Points, in no order, along strands that fork, close into loops and pass close to each other.
In the rows, 128 means zero.
Points whose rows are less than 83 apart are linked; no others are. Some points are linked to none.
Q_178: [130  83  97 183 114 159 113 191 144 159  91 144 126  75 116 144 107 118
  43 104 101 131 117  94  86 157  94  92 105]
Q_413: [115  97  76  94  55 153  89 155 177  96  84 119 151 102 157 144 155 103
  59 120  86 123 166  93 101 140 181 129  92]
Q_62: [141 152 154  56 117 117 106  71 124  86 145 106 134 149 140 114 159 122
 171 164 118 123 131 125 136  70 171 125 154]
Q_742: [152 192 173 107 154  78 169  68  75  78 118 149 130 155 105 134 161 128
 213 131 157 105 158 128 146  61 122 109 138]
Q_764: [134 103 135 184 173 173 133 161 123 168 128 131  95 118 102 117  92 125
 124 140 130 118  85 127 114 116  66  97 164]
Q_660: [138 128 128 113 123 148 124 117 123  87 171 143 106 132 119 106 145 102
 174 148 146  59 132 119 137 111 107 115 178]
Q_971: [129 126 118  86 123 122 107 109 127 136 141  99 155 132 140 130 140 141
 122 171 105 146 112 137 134 123 176 134 102]
Q_618: [113 154 136 111 147  88 115  97  86 103 179 133 148 135 108  99 151 140
 186 133 150  77 104 157 186 140 153 135 136]
Q_119: [162 143 159 131 130 145 140 100 107 151 104 103 108 164 136 160 123 112
 116 143 135 169 152 110  80  59 115 113 130]
Q_451: [122  97  89 108 111 133  98 147 151 105 141 149 142  86 133 112 145 124
  98 124 120  92 148 132 138 191 165 153 113]
Q_203: [110 142 124 138 114 104 155 142 119 130 149 153 111 104 124 144 118 147
 121 100 132  95 140 125 133 187  58 126 123]
Q_665: [135 188 173 158 177 107 171  83  94 124 125 138 136 152  96 130 139 145
 235 149 174  92  96 145 167  63 102 102 117]
Q_635: [119  77  98  87 120 122  77 147 163  47 129 158 141  81 136  81 158  99
  95  97 125  78 159 139 146 181 177 154 145]
Q_133: [137 148 127  97  97  97 134 114  97 142 121 104 143 161 151 162 143 138
  95 126 119 169 164 128 107 137 171 145  93]
Q_301: [111 104 119  79  90 163  90 132 198  99 113  84 148 122 163 111 152 148
 131 174  69 146 110 108 108  92 177 132 136]
Q_994: [106 159 105 105 127  68 134 125 108 111 149 152 140  92 129 123 148 148
  88 108 124 102 163 148 138 224 143 154 107]
Q_708: [149 178 169 127 146  92 184  92  92 138 104 127 122 154 123 173 113 160
 145 116 140 159 153 128 123  91  82 120 101]
Q_846: [131 142 113 112 132 109 128 121 109 157 141 110 154 128 134 141 132 155
 103 158 113 150 120 146 129 152 158 135  89]
Q_787: [174 166 160  95 118 156 134  67 146 114 119 111 102 167 137 127 148  97
 170 175 146 138 148 104  90  20 132 115 157]
Q_444: [142  90 109 118 101 188 102 140 168  85 147 144 107 116 133  99 131  93
 145 149 133  65 137  88 124 112 105 124 171]
Q_19: [ 89 137 101 173 137 113 132 144 141 126 183 168 146 108 116  93 111 136
 160  83 164 122 115 165 200 210 142 189 150]
Q_588: [121  78  79 144 120 148 103 181 153 163  79 108 141 105 123 142 129 113
  43 136  76 161 115 110  88 126 163 101 102]
Q_581: [122 128 126 169 141 152 144 140 125 133 177 148 111 138 117 114 115 127
 191 131 160  92 100 142 164 132  86 125 163]
Q_751: [154 127 161 148 176 163 128 119  95 175  76 103  97 141 102 136 108 102
  98 140 115 177 125 110  64  46 109  88 158]
Q_541: [149 173 165 111 128  57 163  89  77 132 107 123 141 178 140 159 124 166
 133 110 144 189 168 137 137 119 153 162  76]
Q_590: [114  97 115 129 124 166 100 136 163  75 178 152 122 137 120  71 135  95
 194 129 152  78 108 136 183 123 146 141 200]
Q_956: [145 157 159  62 115 138 110  68 151  87 141 104 116 152 144 111 157 115
 180 175 123 118 127 112 117  47 158 117 168]
Q_209: [153 168 172  55 128  93 117  58 104  71 133 116 128 168 136 119 168 110
 180 145 130 130 150 125 138  54 178 126 161]
Q_285: [ 98 123  99 179 139 120 137 158 157 143 169 165 141  98 122  99 103 142
 138  94 161 132 117 163 183 220 132 185 128]
Q_827: [122 138 104  84  89 100 114 127 112 106 130 137 145 113 144 151 156 123
  67 117 105 116 178 120 115 178 163 145 114]
Q_598: [130 136 157  75 100 149 100  91 173 112 113  69 128 163 169 119 147 130
 153 169  96 177 119 114  96  52 179 133 146]
Q_524: [105 163 147 187 164 122 153 119 103 145 166 132 126 159 102 112 118 138
 233 122 174  93  71 158 190 113  93 117 145]
Q_959: [112  98 105 125 125 143 102 138 145  89 177 156 132 113 121  84 135 119
 159 120 148  88 122 147 179 170 153 158 160]
Q_367: [123  75  62 133 105 144 101 175 197 137  89 127 155  77 136 129 139 125
  66 133 102 128 131 125 117 168 189 133  78]
Q_262: [143  73 100 150  95 195 107 161 169 110 126 143 119 101 134 120 115 100
 104 133 124  86 129  89 118 132 101 124 134]
Q_718: [120 103 101 169 111 153 135 168 156 103 156 184 116 101 125 111 106 112
 145  66 156 102 152 135 168 188  93 164 166]
Q_26: [117 115 103 164  90 127 136 175 148 143 113 170 124  70 134 153 118 133
  69  84 124 112 139 106 107 209  82 122  97]
Q_176: [136 116 106 130  71 160 117 148 128 125 112 131 127 114 144 167 132 103
  66 119 107 122 158  74  88 129 108 107 111]
Q_822: [117 133 124 145 118 125 151 143 123 114 164 159 105 113 122 127 122 131
 149  97 142  81 142 132 147 175  63 136 151]
Q_352: [128 132 118  75  63 127 104 119 112 104 117 113 126 153 165 157 156  98
  78 112 109 139 189  92  93 124 166 135 128]
Q_167: [129  93 111 193 127 167 139 181 156 146 144 162 112 106 122 124  88 123
 128  96 144 117 111 122 141 170  60 132 150]
Q_805: [133 135 130 101  58 123 125 127 104 134 107 101 113 176 171 174 146 102
  79  94 124 163 189  93  81 116 162 136 105]
Q_568: [114 109 111  70 135  89  85 123 122  55 155 138 146 106 130  95 170 116
  98 120 116  90 143 150 148 175 179 141 155]
Q_156: [151 180 191 151 173  81 179  77  86 123  83 137 139 167 107 158 125 156
 179 134 167 184 141 136 159  57 115 140  89]
Q_462: [152 177 182 128 147  68 173  81  80 126  98 130 137 180 127 163 124 160
 158 124 154 190 163 133 152  86 132 153  84]
Q_249: [110 129 109  87 137  80 100 124 113  74 158 147 144  99 126 100 162 124
  97 115 130  88 150 160 152 202 172 155 136]
Q_634: [120  95 113 110  97 184  92 141 188 122  91  78 136 129 157 123 139 113
  93 167  77 151 121  89  76  74 148 113 135]
Q_197: [119  78  82  84  83 149  78 148 187  72  98 139 151  77 144 109 150 109
  85 112  99  89 161 113 121 159 180 145 110]
Q_778: [127 154 131 133 127 100 156 126 101 161 123 127 134 124 130 166 114 159
  92 123 119 143 133 128 110 156  90 118  94]
Q_950: [119 134 104 122 134 106 130 131 117 145 154 131 152 107 127 125 131 154
 113 143 129 119 117 149 146 188 150 148  93]
Q_670: [143 124 154 116 137 105 131 118 106 172  95  79 136 183 150 151 126 135
 111 136 122 218 134 145 103  91 188 143  87]
Q_162: [124 109 118 157 142 149 133 149 131 145 162 138 128 116 119 124 111 142
 134 141 138 112 102 143 149 158 102 130 129]
Q_510: [115  89 107 133 123 158  97 143 161  72 174 162 133 122 125  71 128  97
 173 102 152  92 127 143 191 153 154 162 191]
Q_409: [139 138 123 125 122 127 145 126 105 142 139 128 128 122 132 161 121 141
 104 133 119 123 140 120 110 141  93 115 109]
Q_425: [133  75  85 187 121 191 123 173 185 130 141 173 141 106 130  96  80 110
 143  82 155 136 125 147 175 172 138 172 150]
Q_640: [118  94 119 140  97 149 104 156 129 167  72  76 113 161 149 152 137  92
  55 110  91 197 139  98  60  80 165 103 118]
Q_720: [139 111 112 100  76 176  98 128 156 101 113 113 123 127 153 140 138  94
  94 150  98 112 154  74  90  99 127 116 132]
Q_193: [129 116 133 143 181 122 125 150  80 198  90 107 119 117  95 132 100 135
  78 127  85 180 108 131  84 112 124  95 131]
Q_694: [115  89 103  77  96 159  85 135 196  94 119 100 154 105 156 107 153 139
 119 162  78 122 119 115 121 121 180 140 127]
Q_31: [116 125  86  86  78 112 103 144 140 108 112 131 148 103 151 148 163 115
  54 121  99 125 177 113 111 180 188 146 102]
Q_606: [153 184 165 133 152 113 187  87  97 115 117 144 110 146 108 151 133 135
 194 138 155 100 147 126 126  72  66  94 132]
Q_212: [115 171 120  99 132  60 142 109  91 119 154 138 145 114 127 132 141 161
 111 120 131 112 152 153 146 193 140 148 101]
Q_187: [131 109 134 130 160 129 117 136  99 192  85  82 127 151 120 137 120 122
  79 138  89 207 117 136  81  89 171 111 120]
Q_108: [135  64  80 161 115 167 113 176 188 135 123 159 140  79 135 106 109 123
 105 105 136 110 125 141 141 183 153 159 107]
Q_273: [133 125 119 118 102 139 128 136 116  98 152 150 114 110 130 138 136 113
 116 121 128  71 159 103 122 145  87 120 144]
Q_564: [122 165 129 118  96  83 158 127 104 151 116 136 132 124 144 171 125 153
  77  98 113 136 161 118 102 179  93 127  93]
Q_411: [ 89 140 113 152 141  98 125 136 120 110 189 158 141 116 111  91 129 137
 172  96 162  98 114 165 200 193 141 175 153]
Q_963: [ 83 147 117 194 133 121 166 156 145 150 170 160 126 133 113 114  91 139
 182  77 156 135 102 163 198 188  70 159 158]
Q_195: [116  99  79 102 112 118  99 150 173 106 127 149 155  73 138 112 156 130
  89 130 119 105 144 142 140 201 202 162  96]
Q_306: [111 154 139 187 152 146 163 131 119 140 172 142 106 160 108 111 121 125
 224 123 168  86  89 149 171 114  79 113 167]
Q_496: [118 103  92 169 117 145 130 167 170 111 143 193 129  80 132 105  98 115
 127  51 156 115 161 147 165 212 125 182 143]
Q_555: [143 160 149  99 140 135 129  84 129  89 157 133 110 148 117  95 164  97
 216 168 152  64 111 127 142  61 133 100 180]
Q_604: [134 148 155 161 189 126 143 111  94 158 140 115 132 144 100 125 108 157
 171 158 151 124  72 157 152  92 106 107 114]
Q_297: [130 116 136 103 127 175 102 106 169 105 154 112 123 134 133  94 138 122
 175 189 129  97  84 120 136  80 137 113 162]
Q_87: [138  72  95 166 112 201 114 166 185 105 149 166 129 108 129  90  91 103
 153  99 152 107 129 127 169 150 129 162 168]
Q_730: [125 132 128 149 171 113 131 133 102 176 141 114 146 121 111 124 105 160
 119 153 126 148  77 160 136 141 129 121  96]
Q_917: [120 106 110 149 103 137 113 167 112 177  75 102 120 136 134 163 127 100
  37 106  91 189 138  93  64 109 143  93 111]
Q_386: [121  67  83 113 105 163  97 162 196 122 105 119 155  91 144 118 134 130
  91 151  98 119 115 123 124 147 172 132 101]
Q_578: [115 121 126 139 127 159 115 129 146  92 186 148 117 149 117  81 139  93
 221 137 156  67  98 136 186 108 140 130 207]
Q_980: [107 120  96 174 112 101 141 181 156 170  99 162 130  66 130 151 110 146
  62  88 119 136 117 118 101 223  87 118  87]
Q_942: [ 92 143 117 161 138 121 138 140 113  91 187 164 128 151 108  90 137 102
 211  86 168  83 121 154 200 147 123 144 205]
Q_641: [120 106  99  92 108 138 103 133 150 126 136 106 153 116 144 129 145 135
  98 163 101 133 125 128 126 145 180 140 105]
Q_366: [118 104  98 127  66 146 105 160 148 150  84  85 129 150 161 163 144  96
  52 118  91 176 147  90  75 105 172 114  97]
Q_353: [149 130 177 115 165 142 115  81 134 150  90  73 125 176 133 122 132 125
 149 167 131 208 102 137 102  28 178 126 132]
Q_53: [142 151 144  98 139 115 122  83 100 127 146 109 147 148 126 133 138 144
 163 163 133 127 112 144 150  94 153 128 115]
Q_964: [117  90 109 171 147 164 118 157 148 144 169 139 135 120 118 103 105 134
 150 138 146 121  81 150 171 161 130 146 142]
Q_166: [134  94 110 140 113 169 120 154 149  87 167 164 108 114 123 104 122  97
 151 107 151  68 146 113 153 147  96 143 176]
Q_96: [136  88 116 193 145 185 130 175 146 156 140 149 102 114 115 117  90 118
 127 122 138 114  95 124 129 142  65 116 163]
Q_235: [158 151 163 103 131 165 122  78 156 129 111  89 109 165 142 125 137 109
 153 180 133 161 122 114  86  23 139 114 154]
Q_582: [147 156 162 115 158 122 126  75 104 140 130 102 153 158 120 132 129 146
 172 177 140 157  92 143 149  62 165 125 110]
Q_630: [166 153 190 155 185 125 156  95  94 158  75 113 108 161 104 151 109 128
 137 138 148 193 133 128  98  43 108 107 131]
Q_288: [120 100 108  91  67 178  90 139 185  94  99  92 137 126 164 128 147 108
  95 155  81 133 140  76  87  87 151 124 132]
Q_359: [149 151 169 147 157 108 161 114  86 168  85 116 114 154 121 166  99 145
 110 113 128 190 137 125  88  89  93 108 107]
Q_987: [107 116 138  83 128 137  83 105 154  66 174 123 134 129 127  69 161 116
 190 153 129  73  86 136 171 109 172 130 188]
Q_361: [ 95 145 105 123 124  70 135 144 130 102 139 173 123  74 129 119 142 139
  86  80 138  92 167 146 138 246 122 161 123]
Q_732: [106 137 141 176 166 110 161 151 116 171 145 129 119 118 110 123  92 163
 146 116 140 130  76 158 149 164  58 118 120]
Q_783: [131 140 148  81 104 171  98  96 190 103 119  76 121 146 162 106 149 126
 153 184  98 146 110 102  91  41 152 122 163]
Q_227: [ 95 157 125 145 138  87 159 133 115 134 170 148 124 118 116 118 116 157
 157 104 147 100 117 157 171 194  87 147 123]
Q_269: [121 105 110 148 156 121 117 167 101 196  86 108 131 113 108 143 118 130
  54 128  79 182 109 127  81 131 147  97 116]
Q_574: [139 146 141 131 170  89 141 122  84 181 103  96 151 149 119 146 109 158
 100 143 117 199 109 153 116 116 159 130  83]
Q_754: [140  69  99 142 102 192 102 160 183  89 143 161 122 107 129  89 111  98
 149 109 145  77 136 114 155 148 127 151 160]
Q_633: [121 108 132  84 113 174  94 112 189  87 142 103 129 123 146  93 142 130
 164 185 106 104  95 107 127  86 152 122 163]
Q_82: [163 129 201 156 184 119 151 105  86 166  59 108  97 174 107 145 113 120
 126 116 151 229 147 127  91  45 139 131 126]
Q_13: [148 146 151  94  95  89 140 103  87 139 110 102 126 186 165 165 141 132
 109 109 135 183 181 126 102 125 181 156  92]
Q_748: [147 181 178 157 186 105 174  83  95 133 103 127 135 150  96 141 120 154
 199 149 167 136 107 141 155  57  95 105 110]
Q_477: [109 147 127 154 145  99 156 141 120 157 157 134 127 113 115 131 104 168
 139 117 142 121  98 155 154 184  81 134 106]
Q_901: [ 89 172 141 135 143  65 169 116 104 128 161 144 126 129 111 110 121 158
 183  89 148  94 117 162 181 184  70 139 120]
Q_628: [119 134 103 146 144  96 139 149 126 169 141 130 149  97 125 134 120 161
  94 140 120 139 109 152 134 198 137 141  84]
Q_492: [113 137 126 145 137 135 134 124 113  95 184 151 117 147 110  95 145 105
 214 125 163  63 110 141 180 122 118 125 187]
Q_765: [103 113 109 121 138 108 105 131 124  87 181 157 141 115 115  90 142 119
 151 105 151  89 126 162 184 187 161 165 160]
Q_131: [122 119 149 187 198 154 141 149 102 179 132 125  99 130  89 111  89 140
 149 137 137 125  66 152 131 112  69  97 159]
Q_130: [156 153 140 102 121 147 136  94 112 110 145 125 112 146 131 138 144 110
 155 158 134  97 146 108 114  78 107 108 149]
Q_878: [134 135 125 118 143  89 134 124 104 180 106  86 154 160 141 148 127 148
  92 144 109 209 120 154 110 120 193 139  82]
Q_707: [101 155 135 136  97  85 166 136 134 151 109 149 113 102 133 163 107 152
  94  82 122 121 139 114 108 197  33 107  98]
Q_232: [117  79 118 153 141 187 104 145 168 132 160 125 130 129 122  94 108 124
 158 166 138 109  72 138 162 125 137 130 152]
Q_519: [133 141 140  96 126 158 109  94 156  89 163 128 109 143 125  90 153 103
 200 180 139  70  97 119 137  70 137 106 182]
Q_797: [124 141 114  94  98 103 123 126 102 100 143 146 133 108 132 146 148 131
  85 111 118  97 174 122 119 179 127 136 123]
Q_151: [122 120  84 135 121 111 126 159 143 165 122 131 152  99 134 148 135 145
  65 142 110 144 124 140 116 192 164 134  78]
Q_919: [115 110  94 176 110 129 138 175 175 129 131 189 125  66 137 117 100 130
 114  57 152 115 153 138 150 229 108 174 121]
Q_271: [141 131 130  81  96 174 103 103 167  87 132 111 112 133 148 114 145  99
 143 177 111 100 139  85  95  67 126 117 168]
Q_490: [160 108 178 125 125 105 133 115 105 160  81  84 105 200 159 150 129 123
 122 111 152 217 153 131  93  81 186 153  86]
Q_107: [123  95 103  68  91 144  75 137 160  54 115 134 138  96 142 106 158  99
  88 120  98  84 165 103 120 144 164 135 142]
Q_607: [117 125 124  54 107 126  91 101 138  81 151 111 143 124 141 106 161 125
 134 160 101 112 130 127 137 118 175 136 144]
Q_28: [138 119 115 129 111 149 129 137 122 125 144 135 122 114 132 147 125 124
 109 140 121  97 144 109 114 141  94 119 127]
Q_68: [141 154 144 130 112  85 156 125  87 174  94 110 130 165 149 178 118 145
  84 103 124 195 160 124  89 136 140 135  81]
Q_99: [156 154 162  83 113 101 134  80  98 117 121 107 130 180 149 150 143 127
 148 133 141 172 165 130 127  81 172 151 115]
Q_204: [102 117 118 185 135 121 154 175 152 167 137 156 112  98 120 127  85 146
 121  87 136 137  97 141 144 206  48 137 127]
Q_725: [124  63  87 154 119 175  95 185 167 152  75 116 136  93 118 128 118 104
  47 133  82 137 110 100  90 116 142  94 112]
Q_15: [140 145 135  60  86 106 109 102  98  84 133 119 124 157 151 146 162 103
  97 117 112 123 192 108 105 116 159 133 145]
Q_560: [ 97 128 118 192 132 125 160 168 154 155 153 161 113 112 121 118  83 143
 150  77 151 136 103 150 168 203  52 153 148]
Q_117: [127 152 168 162 174 113 177 126 109 170 102 129  99 128 104 145  89 153
 145 117 131 132  99 137 114 109  21  84 127]
Q_418: [132 112 135  98 129 158 104 115 153 139 119  82 137 146 146 123 132 132
 122 181  98 160 105 124 103  75 157 118 129]
Q_821: [132  86 105 179 111 163 130 179 155 142 135 166 117  88 131 134 100 124
 100  93 138 106 124 116 129 183  77 134 127]
Q_85: [134 104 128 117 118 191 100 131 167 132  94  83 119 138 146 119 130 102
  96 176  94 154 112  92  69  57 134 104 148]
Q_952: [135 130 134 134  65 136 126 138 102 151  98  98 103 178 170 177 138  99
  67  90 125 177 169  86  67 106 145 118 100]
Q_900: [134 138 155 135 181 126 118 100 100 155 138 101 147 142 109 120 117 151
 163 177 141 142  66 156 150  84 148 116 107]
Q_861: [121 180 152 102 146  61 163  91  74 103 147 140 137 139 111 136 136 160
 168 111 141 101 150 145 157 133 106 125 114]
Q_745: [131 154 128  78 114  84 131 110  81  84 145 140 128 133 128 143 153 123
 102 108 120  96 182 126 119 152 119 125 145]
Q_845: [143 112 140 131 128 176 111 124 138 154  94  85 109 150 139 135 125  96
  90 159 101 168 121  98  63  54 127  99 145]
Q_823: [123 144 132  98 140 104 118  96  98 113 170 125 145 134 121 118 140 147
 160 150 135 101 115 149 165 133 154 134 123]
Q_992: [133 146 159 145 202  88 145 130  67 190  87 106 137 135  93 131  93 164
 103 129 105 202 100 154 112 112 132 112  99]
Q_785: [125 145 107  83 102  95 121 116 106 123 139 122 148 131 144 149 151 136
  86 133 110 138 166 133 121 168 178 149  99]
Q_350: [138 167 157 115 149 126 127  71 120 102 155 129 128 152 108 103 160 110
 233 170 162  74  88 136 161  54 149 102 157]
Q_8: [129 177 133  89 136  62 140  90  76 118 151 126 158 135 124 133 141 161
 129 129 129 130 150 150 150 156 153 148  96]
Q_603: [143 159 143  79  96  99 134  96  80  92 131 126 121 160 145 156 149 114
 105 106 120 121 199 109 106 119 129 129 139]
Q_279: [127 117 131 155 175 131 136 147 103 177 124 117 126 116 105 130 102 149
 102 143 113 145  84 147 115 135 104 108 117]
Q_22: [132 125 149 154 192 126 134 142  82 188  99 116 113 115  90 130  98 141
 101 135 104 161  94 141  97 107  94  93 131]
Q_371: [121 104  94 165 132 123 131 181 140 175 111 143 135  80 120 146 115 143
  61 115 112 140 109 127 105 193 111 120  99]
Q_470: [136 177 161 128 159 112 141  78  94 109 148 131 134 154 101 116 154 125
 236 154 171  74 102 143 171  70 129 107 139]
Q_534: [124 103 112 162 149 135 130 167 124 173 120 130 129 101 116 138 109 144
  80 133 113 141 100 133 108 166 104 115 110]
Q_180: [117 182 166 147 166  84 188 103  95 134 125 137 125 145 102 134 112 168
 206 119 152 107 106 146 168 111  60 106 101]
Q_182: [116  89  95  88 101 154  91 141 178 104 129 119 153 102 144 112 147 132
 111 158  96 113 123 126 136 148 178 142 114]
Q_547: [147 138 164 155 186 137 143 125  86 179  83 114 100 128  96 141  98 131
 105 128 113 165 113 122  75  78  82  85 146]
Q_570: [116  87  99 191 140 182 121 170 169 141 162 159 140 123 120  99  87 122
 154 110 156 136  93 154 185 164 135 165 156]
Q_954: [122 106  93 117 125 122 115 148 140 171 104  90 153 135 139 142 137 134
  67 155  87 183 113 136  99 129 181 122  94]
Q_847: [123  82  83 113 120 127  92 156 171  75 122 174 137  66 139  85 141  99
  99  80 137  82 168 145 146 202 184 169 126]
Q_499: [147 118 146 147 136 167 116 131 111 168  85  96 102 147 125 146 114  95
  79 136 108 173 130  94  55  61 105  90 148]
Q_98: [112 100  75  84  78 132  91 152 175  93  98 129 157  89 147 131 165 114
  63 124  96 111 167 113 117 170 198 143  98]
Q_697: [101 182 157 136 157  60 188 104 103 139 130 135 126 137 108 124 110 170
 189 104 150 107 106 155 178 155  54 120  95]
Q_215: [137  77  92 182 104 169 115 188 161 144 105 160 126  74 127 135 103 113
  73  94 126 110 119 100 108 174  95 113 108]
Q_148: [125  99 106 116 115 146 111 142 145 104 161 147 129 103 127 113 135 122
 129 132 130  82 132 129 151 166 136 142 138]
Q_982: [153 140 168 115 157 154 120  83 134 144 112  88 126 156 127 126 126 120
 155 185 133 167 102 131 103  36 147 112 139]
Q_918: [120 159 147 121 151  96 124  92  88 106 173 132 139 147 106 106 152 136
 215 137 161  72  92 148 186 108 139 122 142]
Q_199: [113  94  74 120  60 151  97 167 175 128  76 102 148 116 153 151 151 105
  43 123  85 157 151  90  92 125 180 116  90]
Q_972: [151 172 195 161 195 103 182  91  90 147  70 129 115 155  94 155 107 149
 158 134 149 182 127 134 122  51  78 106 115]
Q_958: [147 182 176 137 147 102 196  88  98 129  96 137 109 151 116 168 119 147
 168 123 146 137 154 119 117  75  50 101 115]
Q_342: [115 171 154 159 160  98 161 106  94 136 154 130 129 147 103 119 123 158
 217 125 165  90  90 154 178 121  90 118 115]
Q_347: [142 124 163  92 127 146 112  94 152 139 102  62 126 176 160 124 139 129
 143 165 116 199 115 129  99  44 181 134 126]
Q_646: [130 106 119  62 106 135  81 120 144  49 141 128 128 116 140 105 161  98
 108 132 104  87 159 109 122 130 151 130 165]
Q_548: [139 169 174 156 174 109 189 103 102 150 103 130 110 141 101 152 104 153
 168 131 144 135 114 136 123  88  40  91 118]
Q_122: [119 107  71 118 103 121 113 155 165 144 105 124 159  92 139 145 151 133
  61 142 100 142 138 130 115 179 188 137  79]
Q_2: [129 132 129 147 143 143 146 130 113 138 161 134 116 129 117 132 118 138
 158 141 145  97 108 135 139 131  84 119 137]
Q_825: [152 118 164 112  98  95 136 111 100 155  92  92 110 203 171 161 138 126
 117 101 149 201 170 126  96 109 194 158  81]
Q_905: [145 149 146  74 103 163 107  85 174  90 130 102 113 148 149 107 151 106
 160 184 118 118 130  98  93  44 139 117 174]
Q_812: [138 128 148 151  95 125 135 141  94 175  83 101 107 165 153 178 121 108
  63  86 118 197 156  96  58 101 125 106 106]
Q_523: [136 151 141 128 140 127 147 108 104 124 163 135 119 137 116 129 131 137
 178 145 148  91 118 135 148 114  99 112 137]
Q_325: [103 136  92 141 113  88 131 156 150 130 127 173 129  61 138 129 132 142
  82  88 135 103 159 136 132 248 130 163 101]
Q_761: [133 154 155 153 174 112 157 113  93 158 135 119 129 135 106 137 104 160
 152 139 139 132  91 152 142 116  82 108 106]
Q_704: [117 154 134 122  96 100 158 126 107 132 127 147 116 111 134 168 121 143
  96  94 118 108 161 107 108 173  54 113 110]
Q_447: [155 111 190 141 175 125 127 114  94 177  58  87  94 179 120 134 118 111
 117 115 134 229 140 131  75  46 168 135 127]
Q_686: [136 123 130  72  86 144 103 104 144 109 123  93 132 152 158 136 149 115
 118 155 102 146 151 105  98  88 165 132 132]
Q_35: [132  94 100 155 110 165 124 165 153  79 159 185 113 109 123  95 114  93
 151  72 155  78 164 122 164 166 103 157 185]
Q_379: [110 114 131 180 144 123 150 171 134 175 124 147 110  96 113 137  88 147
 103  94 123 136  94 132 116 185  41 112 125]
Q_948: [124 136 124 119 119 118 143 132 105  92 163 155 105 118 119 127 139 118
 148 107 139  63 159 121 136 151  76 118 162]
Q_222: [142 169 152 129 138 109 172 102  92 120 143 139 115 140 114 144 131 144
 180 130 147  90 141 128 137 109  68 106 131]
Q_142: [158 178 172  82 144  83 140  62  78  74 130 134 130 165 121 131 168 116
 192 139 147 115 160 127 148  61 151 116 145]
Q_36: [150 177 190 163 199  98 174  81  91 137  81 133 134 154  91 149 115 157
 179 147 163 178 115 139 151  42 102 114 100]
Q_776: [118  87  86 156 143 129 113 184 134 189  84 118 136  98 112 139 121 125
  41 130  80 167 111 123  91 145 155 100 104]
Q_120: [158 169 169 113 148 107 153  72  90 119 123 124 131 163 120 150 137 136
 181 153 152 139 145 130 139  64 128 121 117]
Q_398: [140 101 114 107  96 188 104 129 164  98 132 119 119 121 142 119 133 103
 122 167 115  91 132  86 104  97 112 117 150]
Q_638: [123  98 117  77 127 119  85 127 139  49 156 139 133 108 129  87 163 106
 123 125 119  75 141 134 150 151 159 135 170]
Q_799: [124  95  83 150 120 132 112 160 171  94 133 189 135  71 137  92 119 104
 113  59 155  99 162 156 157 215 165 186 131]
Q_612: [129  71  98 170 140 168 106 187 138 168  89 134 120  88 107 127 106 113
  58 124  95 136 103 103  89 136 113  94 126]
Q_259: [ 82 157 121 170 136 112 158 141 117 113 184 162 126 144 109  98 121 127
 206  79 162  99 119 161 202 168  94 151 180]
Q_985: [144 164 156 131 158  99 162 100  91 147 124 120 135 145 119 153 112 163
 147 142 135 146 122 141 131 105  97 117 101]
Q_828: [138 175 144  99 131  71 151  87  82 134 129 122 152 153 135 151 128 161
 126 127 131 158 156 145 135 139 154 150  87]
Q_328: [148 129 121 123  85 169 119 127 126 125 119 118 117 133 146 164 128  95
  85 140 116 123 156  76  81  97 101 107 132]
Q_795: [151 135 154 109 146 115 123  97 109 155 111  88 145 173 140 140 128 141
 129 156 123 197 121 148 119  74 177 134 100]
Q_849: [122  94 131 133 135 191  98 127 185 118 154 114 120 134 126  84 121 118
 177 186 136 101  67 124 146  90 134 120 167]
Q_93: [ 97 136 115 177 132 128 151 151 134 126 177 163 125 129 116 110 106 133
 180  92 161 109 115 154 189 175  89 156 163]
Q_696: [127 122 118 148 106 120 131 154 105 181  89 108 129 143 145 175 123 121
  46 107 100 188 141 112  73 126 135 105  97]
Q_5: [130 112 103 145  84 149 125 162 137 133 113 149 130  90 137 165 124 119
  63 105 112 111 147  90  99 170  90 114 103]
Q_436: [112 113 138  63 114 146  80 107 176  64 160 114 135 119 142  75 155 127
 172 169 105  88  98 118 149 104 170 129 178]
Q_344: [115 111  92 168 118 118 135 170 161 145 135 171 131  68 132 127 116 142
  99  92 142 116 137 143 139 231 123 165 103]
Q_337: [109 145 154 160 166  95 170 139 117 174 116 130 106 120 108 137  87 160
 133 107 126 138  87 145 128 153  26  98 114]

A piece is all that can be reached along the links. How many separate loops has the piece of each point below (a circle has one, a figure eight two, a Y none), and how many tips (points with one link)?
Q_797 => loops 1, tips 3
Q_411 => loops 0, tips 3
Q_919 => loops 3, tips 3
Q_730 => loops 1, tips 5
Q_822 => loops 1, tips 1
Q_694 => loops 1, tips 1

A fork is a point with three links, a tip a point with one. Leave the first point through the second and follow the links. Name the first fork or tip that comes.
Q_950; Q_628 => Q_182
Q_732; Q_477 => Q_2
Q_958; Q_708 => Q_470
Q_919; Q_344 => Q_36
Q_409; Q_28 => Q_704
Q_22; Q_547 => Q_720
Q_379; Q_204 => Q_959
Q_588; Q_725 => Q_131
Q_8; Q_212 => Q_496
